Each row is a point on a landscape with many valleys, with its height.
A ball rolls from a point to whichever of its 4 nearest points has the largest drop for the distance, and stops where none of them is lower. Distance is the straight distance between rows; heights are no part of it.
zok (h 543): [ 93 102 101  66  82 110 103  96  76  96 101 123  85  67 110 113 109  82
 125 123  93]
koz (h 249): [ 98  83 113 119 108  94 120  79  98  95 103  83 106 112 107 115  87 104
  94  77  96]
zolo (h 396): [115  93  96 122 121  95  93  91 106  78  83  85 100 109  87 129  79  99
  76  64  92]
pekof (h 663): [136 133  82  55 100 122  67 107  93 103 100 137  83 100  74 101 112  82
 117 137  84]
bosa (h 669): [ 73 119  87 108  96  93  94 116 111 129 102 109 121 100 112 130  84 109
  79  66  95]
genu (h 569): [117 111 118  87 106 114 117  95  84  95  97 126  59 106  98  78 124  91
 134 142  99]
medo (h 350): [101  94 119  93  94 104 110  89  88  94 116 102  83  97  98  80 105  89
 126 122 107]
zut (h 424): [123  93 112 108 107  96  79  75 109  77 115  96  89 123 100  73 136  91
 122 112 111]
Zodur (h 557): [ 69 108  81  95  77 117  99 137  94 118 105 120 140 105 105  78 109  92
 100 105 105]
kugal (h 402): [135 117  95  96 105  97  81 108  88  90 105 123  83 119  85  64 124 100
 132 114 106]
lum (h 322): [111  98  85 107 103  93  92 113 118  94  90  73 109  95 100 111 101  98
  89  89 129]
lukos (h 423): [ 95 113  97 118 104  90  96 100 121 109  90  82 115 105  83 130  84 112
  60  58 111]
Vov (h 519): [137  65 125  98 100  89 119  78  94  84 114  92  85 101  99 106  88  99
  97 124  84]
pefil (h 284): [105  77 114  92  86 103 131  86  94  92 112  93  89  91 114  92 109 100
 115 127 106]
Rolib (h 364): [ 95  92 109  89 117 101  68  95  92 103 114 145 113 114  84 126 107 131
 114 107  74]
kat (h 528): [ 78 112  94  99  81  93 116 110 103 124 100 102 110  86 119 100  86  84
  90 108 104]
laz (h 128): [114  82 103  86  87 103 111  87  88  86  91  92  88  86  98 106  92  81
 113 118  95]
felol (h 431): [ 92 103  91  91  84 111 106 107  90 105  95 109 109  89 103  90  99  97
 117 118 110]
kur (h 310): [ 84  81 110 124 103 104 119  92 113 102 106  71 106 114  94  93 102 108
  93  87 112]
Meto (h 394): [139  84 102 113 116  86 102  84  96  75 109  68  98 105 103 104 102  91
  94 101 101]
Vatik (h 387): [107  80 121 119 128  94  97  91  99  75 111  84  97 130 106  61 122 102
 122 110 125]
Giseg (h 575): [105 110  97 127 114  92 106 106 120  99  92  73 119 107  87 100 113 112
  66  64 124]
mibi (h 448): [ 74  92  90 102  88  96 116  92 100 125 102  96  98  83 120 140  71  86
  62  70  74]
likur (h 496): [ 83 121  83  96  78 119  93 134 102  87 101 121 127 103 115  78 119 108
 123 117 102]
kop (h 823): [105 115  86 103 107  97  66 130 127  84 114 130 141 112  88 103 105 111
 101 107  93]
bufu (h 724): [129 132 103  66 108 115  78  93  77  99 106 136  55 101  63  79 122  94
 130 143  87]
Mumin (h 691): [ 61  93 105 115  97 105  88 109 104 133  90 123 112 106  94 130  77 115
  94  67  86]
dod (h 585): [127 118  77  79  99  97  59 124 107  93  99 125 109  95  77 108  97 106
 118 105  97]
zuso (h 383): [113 103  93 115 108  98  80 104 124  85  97  81 105 122  99  57 134 103
 121 112 125]
Menol (h 744): [ 52 102  89 122 110 109  94 137 101 133  84 112 129 113  86 121  81 125
  71  59  86]
sen (h 652): [109 108  88  82  98 101 135 103  86 109  76  93  85  92 112  64 116  95
 115 150 107]
Maz (h 602): [105  98 111  82  94 106 135 104  82  93  90 120  77  86 108  56 118  90
 144 162 105]
zokom (h 294): [ 92 104  99 109 105  83  96  96 111 137  95  95  88  74 123 145  73  81
  60  69  79]
pul (h 232): [133  85  97  83 103  88  96  94  95  77 107  97  90  93  95 111  92  81
 120 116  98]
Gosos (h 372): [105 120  82  77  83  97 106 123  95 111  88 107  95  87 116  82 109  92
 123 132 106]
tid (h 415): [ 74  93 120 116 101 119  94  87  88  96 123 129 110 110  92  96 109 107
 134  98  95]
Vasil (h 353): [105  78 113  99 112 104  87  77  95  85 100 108  89 100  82 138  69 104
  86  87  81]
Tad (h 54): [109 109 114 104  89  93  74 112 111  97 118 137 109 124  97  88 108 100
 115 111 101]
gemu (h 427): [101 110  80  81  95  90  93 106 110 122 102 107 109  67 124 123  83  85
  84  90 102]
rasuk (h 393): [135 116  79 108 106  85  78 128 121  76 104  90 120 124  93  82 128 109
  98  95 118]
zokuz (h 583): [ 86  69 126 135  99 122 129  72 107  89 110  54  90 117  97  68 131 103
  98  87 116]
fug (h 241): [109 111 106 124 106  97  80 110 118  89 105 111 121 123  93  84 103 113
 108  87 115]
Sanu (h 331): [104  84 120 135 100  97  96  76 105  80  99  72  99 126  91  97 104 105
  93  83 113]
Vule (h 660): [ 53  80 108 120 112 124 132  96  87 117 110  78 116  97  87  97 104  97
  67  61 100]
rivo (h 811): [ 69 106  93 129 130  85  69 118 109 143  76 126 105 109  86 162  72 110
  81  52  78]
tas (h 409): [ 91 110 107  97  98 109  91  89 103  98 102 122  97  92  96 119  86  98
 122  93  85]
kez (h 623): [ 83 108  86  99  80  96 103 137 121 110 104  90 124 100 103  61 129 105
 112 120 129]
zuvil (h 497): [ 91  94 102 137 113  89  84  88 106  87  94  95 103 122  73 130  91 113
  88  67 108]
guboz (h 516): [ 67 115  92 130 122 102  97 110 105 104  83  90 105 104  88 122  73 116
  76  50  97]
sef (h 556): [ 92  91  97 122 106  93 120  90 114  99  94  52  94  97  88 118 104 102
  61  79 112]
gitev (h 457): [ 97  93 114 112 103 106 111  89 107  85 118  75  99 113 124  52 146 108
 111 117 131]
viza (h 349): [100 105 102  93 101 111  70 108  99  93 114 142 112 106  83 111 105 110
 128 114  68]
bibi (h 662): [136  99 103  68 103  89 128  91  86  93  90 110  49  95  99  50 133  87
 123 155  88]
zinug (h 239): [120  94  99 107 100  87  71  86 100  82 110  98  93 113  92 104 100  97
 114 106  99]
mamu (h 246): [123 105 108 116 121  92  83 101 114  88 110  98 112 122  86  86 117 111
 102  83 117]
votad (h 626): [ 99 110 101  65  75 122 100 106  72 107  94 124  93  70 114 103 100  80
 127 142  88]
zogu (h 148): [108  75 110 121  95  98 122  87 108  86 108  73  96 115  87 113  90 107
  78  83 102]
vigag (h 456): [ 67  95 113 123 100 112 105  86  94  94 104 106 119 104 100  97  84 120
 110  92 101]
mosa (h 339): [116  66 136 123 124 103  88  67  98  81 121  95  98 130  97  93 109 103
 103  80  99]
voz (h 547): [138  89  88 117 112  79  93  88 123  84  90  72  95 103  92 112  89 100
  61  70 112]
fovod (h 442): [ 90  99 122  94  89 129  92  91  90  88 112 121 100 120 101  79 129  95
 138 130 112]
begiv (h 666): [ 99  98 102  53  98 120  92  79  79  87 105 120  78  82  90 128  92  87
 127 132  74]
ziko (h 574): [ 52  99 105 110  93  95 115  90  97 127 107 108 104  80 119 125  81  89
  65  65  88]
Sopar (h 610): [ 62  98  99  90  77 104 104 112  93 129 113 114 119  80 114  89 101  94
 109  93 105]
Dusul (h 240): [106 102  99 118 106  89 102  99 112  97  97  79 107  97  87 128  80 103
  72  72 112]
Dofin (h 711): [163 108  74  86 111  75  81 103 112  90  97  96  78  95  90  85 112 101
 103 124 100]
popur (h 309): [109  87 112  94 109 115  93  67  88  77 110 112  99 114  86 125  85  87
 112  98  93]
leba (h 607): [108 113  88 105 101  95  70 130 114  95 114 114 123 106  95  71 115  93
  96 107 109]
luve (h 283): [120  83 116 111 118  88  92  67  94  76 110 102  90 120  89 114 100  96
 116 103  85]
Bos (h 582): [ 89  80 113 100  79  98 144  89  89 108  88  85 104  92 125 118  89  91
  73 109  81]
sefo (h 595): [138  64 124 101 100  95 116  71  98  77 105  90  86 107 108 119  89  84
  77 119  80]
Safo (h 832): [108 120 113  91 111 121  63 112  87  72 116 164 103 123  72  85 118 112
 136 138  81]
ziv (h 546): [ 95  83 102 141 121  98 117  81 104  87  90  74  90 122  80 126  93 112
  77  65 106]
gobuk (h 489): [ 74 107  94  91  84 123 105 130 100 103 114 133 127 102 105  63 121 102
 126 122 118]
gagi (h 507): [115 125  95  83  98  95  84 111  93  95  93 114 100  92  94  79 103  89
 113 123 108]
donis (h 348): [100  86 103 103  90  90 139  94 104 103  93  71 105  90 116 109  93 104
  77  87  97]
zovo (h 633): [ 97 125 114  75  86 124 100  95  78  77  92 141  93 100  83  91 118  90
 137 133  83]
Neza (h 659): [131  57 112 101 102 104 125  94 102  86  96  73  95 100 112 119  79  86
  68 112  93]
lupu (h 441): [ 61  95  90 119 101 109 117 113  84 125  89  75 115 101  94 103  91 106
  61  58 114]
guka (h 418): [ 73 105 104  87  97 104  80  98  93 105  96 131 103  89 110 135  75 100
 110  94  75]
gufa (h 495): [ 68  96 110  86  91 101 119  91  92 108 108 101 108  87 114 111  87 101
 112  95  91]
puda (h 321): [101 105  96  89  93  80  85 103 102 122  91  95  92  79 110 140  82  76
  81  82  86]
Mufa (h 217): [105  90 119 107 121  99  78  74  97  82 115 115 101 139  92 103 102 115
 126  87 108]
bule (h 485): [ 66 101 119  87  98 117  96  85  86  97 111 119 117 100  96 117 105 104
 112  98  83]
nebu (h 627): [108 111 109  64 103 111  73  84  81  95 111 142  85  94  68 124 107 100
 120 132  75]
Gadan (h 535): [ 83 103  90 100  83 100 115  86 110 127 100  80 110  68 131 134  85  82
  65  91  91]
Dokat (h 550): [137 122  83  74 107  89  82 106 101 105  97 106  80 100 101  66  98  90
 124 124 111]
Goz (h 414): [ 81  84 117  86  98 101 116  81 100 102 110  97 100 103 109 110  73  92
 102  91  83]
kad (h 487): [ 86 121  90  92 100 118  71 119 103  80 113 150 126 104  91 103 115 102
 132 128  85]
Pef (h 588): [ 70 109 100 105  91 104 100 101 101 116 110 118 117  90 104 110  90 106
 108  79  99]
Lipo (h 748): [ 99 113 101 112 114  87  74  94 110 121  73 107  91  87  99 148  66 102
  58  74  74]
Vut (h 384): [154  92 101  99 113  77 100  91 106  70 100  75  81  99  92 106  98  90
  83 102 110]
Motef (h 676): [111 118  84  73  91  96  71 111 106 100  99 138 115  93  92 112  91 113
 104 105 101]
sali (h 265): [ 60 108  82 128 109  93 104 125 101 131  88  95 111  97  84 106  94 111
  64  47 108]
fes (h 674): [100 128  89  57  90 121  96 133  75 109  92 145  85  71  89  91 107  82
 119 132  92]
sudu (h 419): [116  64 130  99 106 107 132  78 105  72 104  90  96  91 116 106  90  89
 107 117  91]
vip (h 502): [ 59  92  95 144 117 120  86  96  95 114  97 106 107 114  73 125  81 123
  88  44  92]
tapit (h 94): [101  88  98 102 101  98 128 121 114 107  95  54 102  86 111  95 107  93
  80 102 117]
mevif (h 298): [128  97 112  96 104 106 107  92  93  81 118 106  87 114  98  92 111  91
 132 114 104]
kufuf (h 515): [133 111  76 100 100  85 100 124 132  92  95  73 104 103 101  70 111 108
 100 108 126]
vigi (h 573): [134  95  87  69 101  88 111  98  94  99  88 104  79  95 105  82  97  92
 113 133  99]
tok (h 560): [ 75 104 105 112  81 107 120 102 105 107 108  90 125 104 113  82 107 113
  93  98 124]
tenab (h 452): [ 83  97 114 103  82 108  97 114 106 102 116 113 130 112 109  86  98 111
 115  97 116]
Luro (h 493): [114 117  94  86  96  90  65 108 104 104 102 100 111  89 102 133  80  94
  89  87  92]
pezog (h 454): [ 98  76 103 111 108  94 130  86  99  88 100  57  92 105 110  79 115 101
 115 123 118]
kalog (h 545): [113 135  71  57  87  92  77 128 101 118  90 114 109  62 106 103  91  90
 103 113  98]
sadi (h 559): [ 98 125  88  74  78 110  77 123  96 111 102 140 107  78 109  85 103  93
 123 119  94]
Nezu (h 361): [109  83 101  95 107 101 117  92 102  88 109  70  98  99 105  75 114  97
  97 115 121]
nal (h 368): [ 74  87 110 103 113 115  89  84  85 105  99 116  99 115  95 130  71 113
 108  75  74]
sufo (h 275): [104 101  82  95  88  89 117 110 109 106  92  76  90  91 114  84 106  92
 105 112 112]
boge (h 684): [ 92 105  86 117  87 105  78 135 118  98 107 115 144 100  92 100 102 120
  87  83 114]
Rik (h 385): [116 107  93  95  94  91  81 115 115  92 103  92 121 109  89 108  93 115
 104  80 112]
kigo (h 420): [ 83  75 134 131 117 113 120  70  94  97 115  81 108 127  97  89 101 113
 102  80 102]
vitud (h 335): [ 90  80 117 116  92 106 128  73  88  99  95  80 104 112 105 104  87 103
  91  87  89]
vuba (h 509): [ 89 100 101 113 105  97 133 122 123 102  85  35 123 107  85  88 112 103
  60  63 135]
vub (h 640): [ 96  93 116  77 103 126  86  69  72  90 108 124  78  93  90 154  81 106
 105 107  69]
vipuf (h 718): [ 69 101  94 116 117  92  67 114 101 119  88 125  99 100  85 129  72 123
  80  60  87]
geg (h 488): [ 90 103  94 125 104  99  96 107 113  89 104  89 102 113  94 105 102 126
  91  70 123]
moguf (h 618): [111 111  85 112  84  93 105 132 134 112  89  57 114  96  98  52 143  97
  93 103 151]
nom (h 510): [125 107  65  77  89  90  92 130 107 100  97  87 101  80 107 102  84  97
  93 111 109]
Dunob (h 435): [124  98  85  95 103  87 103  93 119 102  85  72  92  87 106 126  76  95
  66  79  89]
lipa (h 508): [ 81 101 118  96  99 107  78  91  91 114 106 133 112 101  86 132  84 124
 103  93  75]
Zasug (h 467): [130  86  92  80  91  87 149 121  97  98  86  65  53  92 118  51 114 105
  97 148 106]
Ruzus (h 473): [111  93 101 121  96  87 125  98 106 113  81  70  96  74 120 136  82  88
  50  77  82]
mel (h 328): [139 115  92 103  99  91  68 109 106  79 104  98  91 121  97  75 127 100
 107 100 119]
fuvu (h 410): [111  90 101 100 107  91  96  97 103  93 115  75  91 109 100  79 115 106
 104 107 125]
fona (h 501): [150 122 104  78 118  92  94  82  87  93 104 120  60 109  90  58 122  78
 124 139  79]
bil (h 458): [ 67 105  98 126 108 109 102 101 111 114  86  92 116 101  91 109  88 123
  83  57  98]
sof (h 81): [ 42 116  84 115 102  80 104 113 102 145  84  87 102  87 109 112  94 102
  54  51  91]
Gog (h 443): [119 101  84  99  98  97 108 116 122  95  93  72  83 114 106  52 128 100
 117 134 123]
tek (h 408): [ 71 105 111 124 105 107 107  89  94 103  98  96 109 112  85 107  76 115
 103  67  85]
Ruf (h 472): [102 122  83  79  89  97  91 115  98 105  91  99 114  88 113 104  84  90
  94 103 110]
Kipup (h 503): [104 107 112  81 104 111  74  89 102 106 104 119  95  83  93 143  79 100
 103  99  64]
tigo (h 405): [149 106 116  94 126  94  76  79  89  86 115 101  68 125 103  61 146  81
 126 131  98]
goro (h 639): [ 92 104 113  68  91 113 102  91  90 117 107 118 100  71  97 145  84  94
 109 112  92]
nobo (h 743): [114  94  99  60 102  96  72  79  91  95 118 115  89  87  90 114  85  92
 112 114  81]
sose (h 291): [114  77 115  91 101 109 132  86  85  80  96 101  76  94 125 101  94  81
 114 138  79]
Lapal (h 267): [112  97 113 127 102  91 114  91 119  76 104  60 101 118  95 102 112 108
  89  86 108]
nepes (h 220): [104  92  98  83  86  90 110 106 104 104  89  79  96  87 113  99  87  99
  83  97 115]
pidat (h 653): [ 55 107  97 117  95  94  99  98 101 141  93 109 101  93 115 131  70 102
  82  56  84]
boz (h 264): [130  98  97  91  98  96  93  91  98  85 107  94  99  84 100 110  89  95
  94 101  96]
Led (h 253): [ 52 114  96 142 126 101  97 118  95 152  91 111 103  96 100  99  88 101
  59  50  90]
bavev (h 346): [117  78 123 116 116  87 109  72  93  72 117  79  84 128  97  87 118 100
 116 101 112]
der (h 191): [ 95  99 121 108 110  99  64  99  93  89 124 143 108 128  85 105 113 111
 133  98  91]
bugu (h 553): [105 110  99  81  88 117 107 106  83 103  85 123  77  91  92  55 114  95
 136 139 110]
vuf (h 498): [ 71  86 112 127  93 121 118  84  96 109 111 101 119 103  86  85  95 109
  99  85 113]
taz (h 319): [141  93  92 104 103  83  84 100 112  72 105  78  92 104  94 103 105 104
  97  99 116]
loz (h 311): [102  86 106  98 105 108  90  77  83  76 111 115 101 104  95 105  84  91
 119 108  91]
Nok (h 606): [105 122  83 101  92  90  70 134 119 110 110 116 130 116  93 101  88  98
  90  80 101]
zugeg (h 571): [ 66 100  97 115 109  97 111 104  93 140  97  82  96  87 111 123  79  86
  62  66  93]
Maf (h 355): [ 85  89 123  88  96 107 104  69  90  91 111 120  97  97 102 122  85  95
 119  92  88]
pifev (h 531): [ 92 116 102  91  79  92 101  90 100 130  91  97 108  60 146 134  85  83
  81  86  83]
tofe (h 279): [ 99 100  99 101  92  97 116 105 109  98 100  74 110  85 107  86 115 106
 107 108 119]
negef (h 430): [ 82  82 109  95  78 105 124  95  88  99 117  81 106  77 113 101  99  91
 100 107 114]
bisap (h 172): [ 99  90 109 104 107 101  80  94 104  91 104 115 112 116  89  95 102 109
 103  96 108]
vez (h 293): [ 74  90 105  97  97 103  93  83  92 118  99 126  93  92 104 140  65 106
  95  75  71]
Dodav (h 587): [130 109  95  73 101 112 117  93  90  95  87 112  59  87  91  65 115  95
 120 147  84]
Zat (h 631): [ 88 117  85 121 119  88  91 116  96 119  89 118 105 115  88 136  73 118
  75  53  93]
Vul (h 90): [ 82  99 101  96  99  91  85  82  93 129  95 111 100  75 119 155  77  93
  77  78  70]
raten (h 305): [ 90  94  94  99 100  87 109  84 112 114  86  82 101  94 114 124  85  98
  75  71  85]
Sode (h 391): [101 101  97 118  94  78 100 100 116 120  87  73 103  71 110 133  81  98
  60  68  90]
bodo (h 578): [ 47  96 115 104  87 125 118  91  83 103 111 108 115 103 102  90  91 109
 120  89 106]
muve (h 471): [113 112 118 106 109 102  72  87 103  85 119 135  94 114 105  65 127  95
 140 125 100]
Gul (h 351): [136  87 126  92 124  93 102  73  77  80 109  98  77 128  95  73 122  89
 121 130 101]
nuzap (h 455): [ 55 119  81 110  72 100 111 130 104 130 105  90 138  92 110  94 109 110
  74  84 114]
Gire (h 318): [ 96 108  87  91  87  98 107 120 101 108  92  79 101  86 116  66 100  96
 107 124 133]
fep (h 552): [ 96 113  82  96  80  98  81 137 104  91 115 124 133 104 109  88 121 106
 102 102 101]
beku (h 484): [127 120  93  70  95 101  71 123 103  88 108 124  94 100  87  79 109  98
 116 126 103]
Rup (h 579): [130 110  96  71 100 114  89  85  82  91  99 114  69 101  87  87  99  90
 120 132  90]
tiko (h 697): [111  83 105  89 100 100 128 100  89  89  97  82  78 100 109  58 122  92
 120 145 100]
Lituk (h 521): [101 118  82 101 107  90  83 115 113  98  99 113 121 107  86 111 101 115
  94  94 107]
teg (h 544): [ 89 101  93 110  87 114 115 111 112  96 104 107 132 104 104  66 120 100
 124 126 123]
kiriv (h 577): [111  77  96 113  96  99 147 101 119 111  69  54 102 101 112 117  95  83
  47  88  96]
bili (h 721): [136 120  68  92  93  94  63 124 121  92 105 102  97 104  87  89  93  83
  91  96 113]
tosod (h 604): [ 70  92 112  83  81 103  99  90  90 111 101 110  98  73 111 122  81  88
 103  89  73]
kedi (h 439): [ 77  78 111 121  96 111 127  80  99  97 119  89 108 111  96  76 110 107
 113 101 115]
ginog (h 499): [ 89  95 103 123 119 102 101  95 108 107  88 114 101 114  83 118  84 111
  80  62  98]
tig (h 638): [148 100  81  76  98  81 113 115 103  90  99  75  71  98 102  77  91  99
  97 123 102]
foz (h 432): [ 69  98 109  97 103 102  95  92  89 102  97 128 104  97  91 131  72 114
 110  91  75]
rozo (h 440): [ 86  98 103  97 117  96  71  91 104 116  89 118  94  97  97 160  67 114
  90  67  67]
Nim (h 438): [ 99 113  96  76  88 100 111 100  92  95 101 107 102  82 105  93 101  90
 118 128  93]
dar (h 665): [ 49  90  94 109  89  97 118 106  94 134 103  92 100  80 118 100  98  94
  78  71  97]
Gabo (h 513): [113 112  89  70  98 109  98  98  88  96  98 114  78  78  88  91  92  87
 112 137  99]
pelug (h 447): [103  92  97 116 103  83  78  85  95  91  97 101  90  86 100 152  71 105
  82  65  68]
Kes (h 474): [ 83 115  94  95  77  74 101 107 104 128  99  84 104  70 132 123  83  83
  65  87  94]
Ruri (h 690): [ 80  81  87 114  95  99 139 106 109 121  80  54 106  83 111 114 104  92
  41  73 109]
nekab (h 398): [112  87 125 125 134  88 105  75 110  72 100  79  87 138  87 109 100 104
  89  71 106]
bip (h 490): [ 97 115  96  78 102 117  71  96  79  96  99 138  92  98  87 109 108 103
 131 119  95]
lebik (h 412): [128 103  85 102 104  89  77 106 103 100  90  91 101  79 119 145  74  96
  80  81  96]
Togi (h 483): [155 115 100  94 134  82  76 101  87  93 105  97  60 121 102  63 121  92
 115 119 104]
Gobit (h 664): [ 42 106 108 115  93 108 100 103  86 122 107 104 103 102 105 115  83 105
  94  68  88]
Kotuv (h 401): [ 78 112  84 116  97  99  99 109 114 122  87  81 110 101  93 123  91 116
  56  57 105]
Muku (h 406): [ 89  86 114 115  91 114 104  91 107  91 110  98 116 103  98  85  97 110
 109  78 108]
fisev (h 732): [139 110 110  90 118  87 111  84  75 104  92 105  46 115 112  33 147  88
 114 147  83]
mot (h 593): [ 95 105  97 129 126 102  83 110 116  94  94 105 110 125  92 126  85 125
  86  58  97]
Lop (h 388): [102  86 110 126  99  99 125  96 116  94  88  53 100 102  99 129  84  91
  58  81 103]
ger (h 594): [ 88 119  71 108  84 104  95 147 106 109 100 111 135  97 117  91 111 104
  97  96 108]
Podab (h 216): [122  88 104 127 100  94 120  82 105  75  93  77 101 112  86 124  89  95
  85  92 101]
deg (h 512): [ 89 139  77  86  90 104  85 129  98 119  95 126 115  84 123  94  97  95
  97 115 104]
Bizi (h 486): [ 92 112  91 103  90 111  98 104 103  97 106  97 132  95 111  77 105  99
 113 115 122]
zur (h 371): [105  80 113 107 105 104 118  87  88  77 114  82  89 108 105  98 105  97
 113 122 107]
Tep (h 625): [ 69 107  94  97  82 102  88 108 105 117 103 120 135  96 103 107  90 101
  91  78  97]
bezif (h 89): [105  89  96 105 106  79 104  87  98  80 101  80  98  96  94 128  68 103
  88  87  95]
Bedo (h 603): [124 102  92 107 109  90  93  91 114  99  79  82  95  92 107 156  74 100
  65  69  86]
ruti (h 687): [ 89 120  97  67  72 114 102 121  64 108  81 140  90  80 110  87 110  99
 124 133  96]
sug (h 624): [ 87 108  98 100 106  81  55 108 116 132  93 124 123  98 106 139  67 108
  79  77  76]
Vam (h 314): [127  94  86  96  98  77 124 109 108  91  96  69  98  90 104 112  97  99
  81 102 103]
naza (h 568): [156 104 116  77 114  96  94  78  78  91 108 116  55 106  80  80 124  86
 118 136  78]
vudi (h 417): [ 89  98 114  81  99 113 110  96  82  98  99 110 103  93  94  93 103  91
 127 119 103]
lor (h 481): [ 99  65 117 100  86 106 139  81  87  94  98  91 100  81 111 118  88  94
  98 129  78]
Legar (h 390): [ 83  99 105 101  92  85  77  90  93 116  92 120 106  93  97 135  73 104
  96  76  81]
mukin (h 520): [134 117 109 107 119  99  64 103 103  79 121 134  89 120  93  73 130  94
 136 120 105]
sos (h 532): [ 65  88 109  90  89 104 132  81  82 105 111 106  99  94 119 110  85  95
  96  96  91]
bunos (h 654): [115 101  93  75  96 105 149 102  77  92  81 100  53  89 105  50 127 112
 131 166  88]
Rolog (h 491): [107  66 102 107  91 102 147  97  95 109  97  66 108  94 119  87  97  95
  75 107 108]
totip (h 312): [ 99  70 126 122 103 105  99  70 100  75 117  93  89 128 103  93 105 106
 121  96 101]
Nalov (h 380): [ 91 118  90  88  88 130  88 119  98  86 103 152 121 103  91  70 120  96
 129 129 107]
notog (h 500): [ 81  90 105 117  98  96 125  99 123  96 104  52 112 106 100  70 134 109
  86  96 134]
nesi (h 642): [139  91 110  77 106  86 118  84  94  85 102  83  64 104 109  70 106  85
 125 144  92]
nop (h 514): [103  99  95 117 114  96 103 110 119  95 103  78 112 118  81  98 108 106
  78  56 126]
feni (h 494): [124 114 103  91 100 108 105  98  97  93  90 107  73 105  91  60 112 100
 134 144 110]
pezu (h 392): [118  88  75  86  86  94 139 115 116 115  82  62  84  79 115  66 121  94
  97 132 109]
mamug (h 238): [ 98 127  96  84 101 114  72 117 103  91 113 138 111 117  99  74 126  93
 125 119 109]
Fanal (h 667): [ 92  69 111 116 103 100 146  87  90 100 102  52 102 103 111  99 103  98
  62  96 106]
Luvu (h 539): [103  95 106 105 110  96 120  96  97  93  92  84  66 112 119  35 154 114
 130 136 125]
zav (h 558): [ 92  62 126 109 100 102 132  80  96  81 108  88  96 114 113  66 121 100
 125 133 119]
Pulef (h 641): [ 95 118  77  96 103 100  77 135 112 101  90 126 146  96 111 107  96 107
  90  96  92]
gana (h 617): [ 86 118 112  77  78 124 106 105  80 100  96 141  99  90  98  68 117  80
 134 134 103]
gokep (h 608): [103  98 106  95 108 112  93  78  91  89  97 123  66 120 105  49 152  99
 134 130 115]
tubo (h 422): [ 75  94  93 126 112 105 112 104  95 107  85  75 103 105 102 106  99 110
  73  62 104]
pap (h 421): [106  82 120 125 121  96  70  72 104  83 113 103  95 125  96  69 142 113
 116  94 117]
lebad (h 668): [106 106  90 136 136 108  96 103 123  90  78  71  94 123  72 124  92 118
  61  57 117]
mar (h 518): [ 76 103  91  81  80 109 103  99  95 116 101 116 101  61 127 110  83  85
  93  95  87]
gafik (h 329): [ 92  88 101 114 114  99 113  90  98 102  89  81  95  99  94 123  81 109
  74  69  89]
Vado (h 313): [ 87 108  78 109  89 101 112 123 122 118  89  64 135  95 102  83 109 106
  75  77 128]
siv (h 336): [111  82  86  88  91  89 142 110 114 109  89  72  94  89 119  87 100  96
  84 129 102]
bimi (h 511): [ 92 106  92  90  76  79 120  98 107 132  96  83 106  75 131 106  87  84
  75  93  97]
vozib (h 581): [123 124  80  66  94 114  68 112  86 103 112 138  94  97  81  97 109 103
 121 134  91]
fami (h 590): [ 79 112  88 124 102  96 130 107 115 116  92  57 116 110  87 114 107 111
  50  49 121]
gid (h 589): [ 97 130  92  62  84 104  66 121 108 108  96 130 102  68 111 119  95  92
 109 110  99]
sebe (h 327): [ 67  84 115 122 113 113  93 102  96  98 111 130 120 121  74 115  77 120
 116  80  86]
sonut (h 352): [ 99  89  91 100  95  98 116 108 107 100 115  68 105 104 111  63 113 108
 111 109 124]
gub (h 576): [ 96 109  80 117  90  84 100 128 112 111  93  69 113 101  89  70 133 108
  93 111 141]
tikoz (h 720): [129  96  92  89 111  81 115 103  81  85  98  92  71 120 100  58 124 101
 118 128 108]
zes (h 722): [126  81 111  95 100  95 153  85  94  93  99  96  73  91 114  66 124  93
 119 155  89]
lovo (h 198): [106  98  92 105 102  86 117 124 123 107 104  57 118  92  99  88 110 102
  87  93 130]
puv (h 299): [ 84  89 123  90  96 107  80  83  91  91 119 144 104 105  88 116 100 109
 131 110  93]
viv (h 599): [116 123  97  60  87 120 111  93  81  99  74 123  64  89  85  83 108  97
 119 140  90]
lefa (h 803): [ 80 106  88 123 123 100  66 127 104 114  96 132 125 118  92 122  78 127
  92  72  83]
vonib (h 672): [113 113  91  65 100 100  76 104  90 113 103 124  96  71  96 127  87  76
 117 118  81]
ranur (h 425): [114 106 105 120 100 112  79  91 108  88 105 101 106 126 117  76 128  92
 126 110 112]
litib (h 196): [104 102  89 106 102  99  88  95 108 101  92  88 105  94 106 128  77 110
  90  75 108]
zuzot (h 426): [ 87 103 106 109  87 101 105 118 116 101 108  69 119 110  91  98 103 108
  95  77 117]
lirep (h 262): [ 89  90 119 109 129 104  64 101 102  86 105 119 113 134  78 110  83 130
 117  75  99]
fisi (h 700): [ 80 123  94  68  81 122 120 105  67 108  77 137  76  65 101  82 122  84
 134 137  90]
Gane (h 437): [151  96  75 102 112  80  95 108 114  92  91  61  91 101 109 106  85  92
  78 100 107]

Where does a ball stop that starts at each point below?
Zat | bezif
bufu | laz
ger | Tad
nesi | tapit
viv | tapit
Zodur | Tad
fisev | laz
lefa | bezif
Togi | laz
naza | laz
tubo | bezif
pidat | Vul
Rup | tapit
Giseg | bezif

Call two points neighbours if one is among the 4 nearest of the other. Go from one point of each pair to the other, from neighbour to neighbour, staying as low as possible. Name the highest point that can't be avoided.
zogu, sof | tubo
Vul, tapit | nal
laz, Tad | zinug
bezif, tapit | lum
zogu, bezif | Podab
